Each row is a point on a landscape with many peaks, with its height.
A climber steps from a point to whichever of its 3 nearest points has the largest rise for the distance, and stops where none of them is higher. Distance is the straight distance between rows; heights are no part of it.
J_453 (h 782): [135  91  99 103 113 104 119  83  94 108  96  99 123  93  72 108 124 100
 116 131 124 120 113 122]
J_62 (h 655): [ 68 117  78 112  75  80 107  80 108 101 103 101  80 134  93  94  81  99
 135  67 113 102  98 136]
J_841 (h 405): [115 100  82 131  88 135 109 115  98 128 134 119 130  84  76 120 103  86
  80 126 117 115 100  99]
J_487 (h 350): [ 87  96 141  97 117  61  85  95  86 100  73  56  65 127 127  81  93 101
  86  55  51  84  84  83]
J_899 (h 769): [ 82 111  76 110  86  96 104  86  89  98  89 100 106 110  79 114 102  89
 124  79 136 105 109 139]
J_933 (h 550): [116 139 102  92 137  87 106  90 125  63 100 124 117  73  92 107 110 109
 121 130 123 131  69  91]
J_306 (h 708): [109 107 100  86 111  98 113 108 103  83  93  97  90  74  94  91 101 112
 100  93  91  85  89  76]
J_747 (h 515): [104  81 112 104  87 117 119 106  91 143 109  82 118 115  73  89 112 107
  84 104 110  86 126  96]
J_70 (h 206): [119 103  81 120  88 124 101  90  73  98  79  86 109  97  83 144 118  63
 110  79 137 100 106 133]
J_672 (h 448): [ 54 102  47 151  40 114  98  79 110 135 157 118 104 102  80 117  66  97
  92  74 102 102  90 137]
J_13 (h 631): [132 115  94 110 138 131 119 110 100  96 108 103 108  51  93 131 135  60
  77 114 106 104 101  88]
J_642 (h 423): [ 88 116 104 112  89 111 108  99 101  97  93  95  70  96 103 102  90  80
 114  70  77  82  77  93]
J_844 (h 616): [112 106 129 113 120 104  73  89  42  94  48  61  77  95 117 142 144  60
  84  70  92  73 108  89]
J_498 (h 44): [102  99 125  63 138  79  93 117 121  68  94  83 105  74 121  94 104 116
  72 104  75  72  72  43]
J_264 (h 89): [108 120 131  74 141  67  94 103 106  53  54  74 106  79 130 106  96 104
 106  96  89  83  76  63]
J_961 (h 223): [ 94 121  64 146  69 124  99  83 105 117 122 114 118  74  81 146  96  65
 107  85 118 124  99 131]
J_288 (h 756): [131  93 111  78 125  96 113 103 104  85  85  91 122  71 104  94 126 128
  78 121 105  95 100  70]
J_415 (h 496): [ 74  92 122  82  97  83  92 109 106  86  89  89  57 117 111  79  79  96
 104  67  65  99  81 103]
J_87 (h 314): [104 105  84 117  81 121 109 104  71 122  96  83 100 104  89 124 101  60
  86  77 104  79 111 105]
J_84 (h 757): [ 74  86 118  64  84  38 100 103  86  83  84  96  64 160 132  71  51 128
 113  80  85  98 117 133]
J_61 (h 549): [ 67  79  58 133  40 124  83 102 117 139 148 116 123 117  74 104  75 108
  97  99 116 121 109 136]
J_199 (h 482): [143 118  79 139 113 133 100 108  95  98 125 126 128  58  94 143 102  45
  95 115 116 152  80 123]
J_269 (h 489): [116 108 115 104 101  94 103  93  91  95  64  67  85 100 106 107 117  89
 104  82 100  74 101  97]
J_255 (h 161): [ 89 133  80 111 116 120 108 102 113  78 113 115  84  65 100 119  99  65
 105 103  91 104  59  83]
J_429 (h 742): [141  99 109  89 129  94 111  88  99  83  86 112 115  85 102 105 118 124
 118 114 126 108 113  86]
J_843 (h 652): [113  84 100  99 102 113 122 116 106 122  97  90 105  97  84  85 119 111
  90  95  91  86 108  79]
J_502 (h 574): [ 95 105  91 104 103 112  95  95 117 110 128 135 119  95  75  95  95 145
 136 131 130 134  90  97]
J_294 (h 664): [ 63  94  77 121  56 112  92 102 118 114 126 109  77 126  89  87  72 104
 110  86  92 100 100 119]
J_591 (h 498): [ 94 110  99  84 100  93 112 101 136  80 109 132  97  92 101  89  84 122
 119 121 107 107  94  67]
J_140 (h 433): [ 70 136  97  97  83  81  98  94 104  74  78  99  72 110 107  87  73  98
 131  76  82 105  90 115]
J_648 (h 617): [ 57  97  86 112  54  92 101  92 123 133 119 106 105 143  74  88  80 107
 119  79 129 100 115 147]
J_30 (h 850): [ 66  88  93 101  81  75  88  94  69 144 100  47  95 168 102 102 107  79
  74  71  98  58 124 129]
J_340 (h 488): [101  93  76 114  80 123 109 106 113 125 126 115 114  92  70  95  90 106
  90 117 109 129  94  92]
J_601 (h 532): [103 122 116  97 103  90  87 103  87  86  56  87  82 102 108 109  93  97
 113  76 101  82  90  96]
J_643 (h 609): [ 74 111  70 121  64  95  85  88  96 129 114  83 108 121  82 117  93  64
 108  67 119  83 104 147]
J_162 (h 157): [ 77  99 119  95  88  99 114 124 123  90 112 108  64  98 110  68  77 120
  96  98  72  93  82  72]
J_338 (h 728): [ 60  88 100 105  58  87 107 104 118  98 103 118  64 131  98  74  63 124
 111  88  95 105 115 126]
J_330 (h 628): [ 87  85 114  80  61  78 103 113  98 110 102  92  74 140 120  70  94 118
 106  76  92  70 128 116]
J_833 (h 746): [147 104 108  84 152 100 102 104  99  80  70  92 116  59 116 112 151  91
  73 114  92  81 109  72]
J_17 (h 554): [116  85  64 125  80 121  95  96  88 139 132  97 141 110  78 123  97  91
 107 117 133 122 126 134]
J_92 (h 786): [ 73  88 109  98  57  85  93  87 115 101 102 120  86 136  99  67  67 139
 126 110 112 105 121 131]
J_799 (h 275): [115 101  66 114 101 126  96  95  77 114  96  93 118  84  83 135 113  59
  99  97 124 105 111 124]
J_12 (h 503): [149  99  92 101 159 133  91  90 113  87 151 130 151  79 101 118 120  65
  81 173 115 130  79 102]
J_77 (h 243): [ 65  78 133  81  93  43  83 113  71  71  90  83  49 156 155  56  46  99
  92  50  49 119 100 135]
J_743 (h 122): [ 84 129 116  81 142  86  86 116 106  62  69  84  79  77 136  89  93  84
  84  80  77  88  56  61]
J_586 (h 647): [152  83 100  94 141 117 106  94  94 110 120 113 142  70  92 121 163  76
  63 154 102 118 112  94]
J_993 (h 135): [ 99 140  78 124 103 105 106  90  96  86  89 122  98  62  90 120 107  65
 128  88 120 109  73 104]
J_839 (h 583): [ 88  83 100  99  86 109 112 106 111 102 115 113 104 104  82  83  94 127
 104 117  98 102 114  86]
J_100 (h 553): [ 78  66 129  64  91  78  98 109 115  81  79 133 101 125 126  59  75 151
  79 121  61  75 139  80]
J_594 (h 702): [102  84 130  77 101  86 123  99 102 100  79  99 113 112 103  86  98 147
 101 121  88  92 125  87]
J_918 (h 238): [105 128 127  96 131  70  87  95  88  67  50  75  85  95 142 103  78  95
 118  64  61  86  74  89]
J_674 (h 687): [142 125 104  80 166 107 116 108 111  62 100  97 125  62 115 110 125 105
  92 130 114 117  81  80]
J_164 (h 457): [ 88  74  58 119  67 100  90  81  91 153 113 102 142 134  65 111 102 119
 134 120 141 124 121 128]
J_903 (h 300): [ 86 108 119 107  94 113 108 117  99 108  98  85  58 105 106  82  95  87
  81  77  65  75  86  71]
J_549 (h 526): [ 87  89  60 128  63 112  81  83  96 142 114  85 130 114  68 119  90  74
 113  83 146 106 117 157]
J_434 (h 720): [158  79 104  94 122 104 102  81  84 102  95  90 135  84  89 118 147  98
  95 129 110  92 124  96]
J_668 (h 141): [ 70 108 117  83  91  90  95 116 129  69  98 109  57  98 122  59  67 112
  86  88  54  98  87  73]
J_120 (h 369): [ 88  69 121  92  70 102 104 111  96 123 100  95  62 135  98  70  95 120
  83 100  68  67 120  91]
J_808 (h 467): [107  86  86 121  87 128  96 109 101 125 123 109 137 100  63 104 110 111
 107 131 133 127 108 106]
J_493 (h 480): [ 63  99 119  96  70  80 113 115 110  79 102 113  45 138 133  48  60 119
  95  71  69  96 106 115]
J_394 (h 612): [112  77 116  86 105  95  96 103  83 122  81  77  88 109 106  97 118 106
  66  90  81  63 113  75]
J_610 (h 63): [122 111 120  50 166  58  79 104 109  52  55  85 124  63 136  92 113 126
  98 116  80  81  98  57]
J_967 (h 618): [ 72 105  89 109  68 111  85  72 134  93 120 146  94  99  87  85  78 140
 127 113 118 127  92  98]
J_838 (h 648): [116  74 120  72  98  91  97  93  74 128  74  83 100 116 105  92 114 144
  84 105  88  69 132  86]
J_215 (h 349): [ 91  59 145  65  94  55  91 105  82  95  58  89  84 133 151  62  70 144
  82  86  43  76 121 101]
J_555 (h 716): [143 105  61 127 120 133  94 109  93 115 147 135 159  77  87 131 105  73
 119 159 133 150  75 126]
J_874 (h 903): [106  94  60 135  79 128  85 104  86 144 143 112 150  79  70 125  88 107
 100 142 127 151 108 116]
J_273 (h 721): [132 116 102  84 150 115 104 105 112  79  98 104 114  52 119 119 148  78
  69 134  85  92  93  54]
J_891 (h 546): [102 114  85 117 112 124 102  99 129  92 144 144 121  61 100 117 100 106
 113 132 132 148  63  91]
J_951 (h 619): [ 95  96  63 129 103 135  96 103 109 118 156 130 129  80  74 111  98 107
 112 141 140 146  83 105]
J_711 (h 858): [134 106  84 116 128 118 100  90 100 102 120 121 136  75  83 122 129  83
 127 147 136 151  88 118]
J_881 (h 487): [ 57 128  82 125  60  97  96  92 127  94 125 137  71  90  94 101  74 102
 118  67 100 111  74 109]
J_242 (h 787): [ 64  88  88  94  64  85 102  84  83 135  99  65  87 158  96  84 103 101
 103  84 115  71 136 136]
J_715 (h 434): [ 91 134 113  95 134 110 106 110 110  71  97  92  81  64 121 105 129  55
  94  91  92  94  71  56]
J_934 (h 64): [118  96 126  57 125  77 103 111  84  66  60  87 103  97 119  92  82 123
 114  92  83  85  92  67]
J_391 (h 723): [122 102 117  89 136 114  90 102  87  79  61  75  79  74 114 119 138  70
  80  80  72  85  95  60]
J_789 (h 642): [100 102 115 106  99  92 114 106 101  87  85  87  71 117  95  84  84 121
 107  75  88  80 105  89]
J_464 (h 754): [105  89 128  76 107  72 112 100 121  81  72 113 102 114 116  76  68 148
 110 120  95  95 112 105]
J_91 (h 501): [ 72  90  87 119  59 120 108 106 103 138 124  90  90 124  78  98  82  72
  74  80  99  76 115 112]
J_442 (h 731): [154  79 113  79 145 110  93  95  78  92  90  89 118  71 110 126 168  81
  63 120  96  83 116  85]
J_887 (h 362): [104 113  95 111 101 123 107 108  92 101  95 108  80  78  92 124 114  49
  95  81  87  97  82  94]
J_414 (h 247): [ 54  85 134  78  89  50  76 111  60 119 113  42  53 174 146  76  97 100
  76  63  68  79 113 133]
J_790 (h 917): [ 76  58 139  66  92  86 105 125 109  78 101 107  67 106 127  49  75 123
  70  96  56  77 105  65]
J_998 (h 566): [104 107 118  96  99  82 106  89  92  79  57  89  84 118  95  95  84 119
 129  76 102  88 107  96]
J_705 (h 674): [ 92 109  80 109  70  96  89  78 107 116 100 115 105 118  92 103  82 124
 133  90 130 118 103 120]
J_997 (h 662): [133 108  95 104 145 118 101  98 102  88 105  95 123  67  93 128 144  68
  98 121 115 118  95  91]
J_587 (h 596): [139  99 107  85 130 124 106 104  96 108 123 112 129  73  87  95 134 113
  86 153 120 106 109  85]

Call two points neighbours if one is among the 3 nearest of the other. Go from one point of each pair to the other, from neighbour to neighbour, staying as high as possible. Name the lowest point that can't be avoided.
J_790, J_711 | J_100
J_711, J_288 | J_429
J_288, J_874 | J_951
J_92, J_899 | J_705
J_30, J_84 | J_330

Where does a climber stop that starts at each point below?
J_264 | J_288
J_498 | J_288
J_255 | J_288
J_340 | J_288
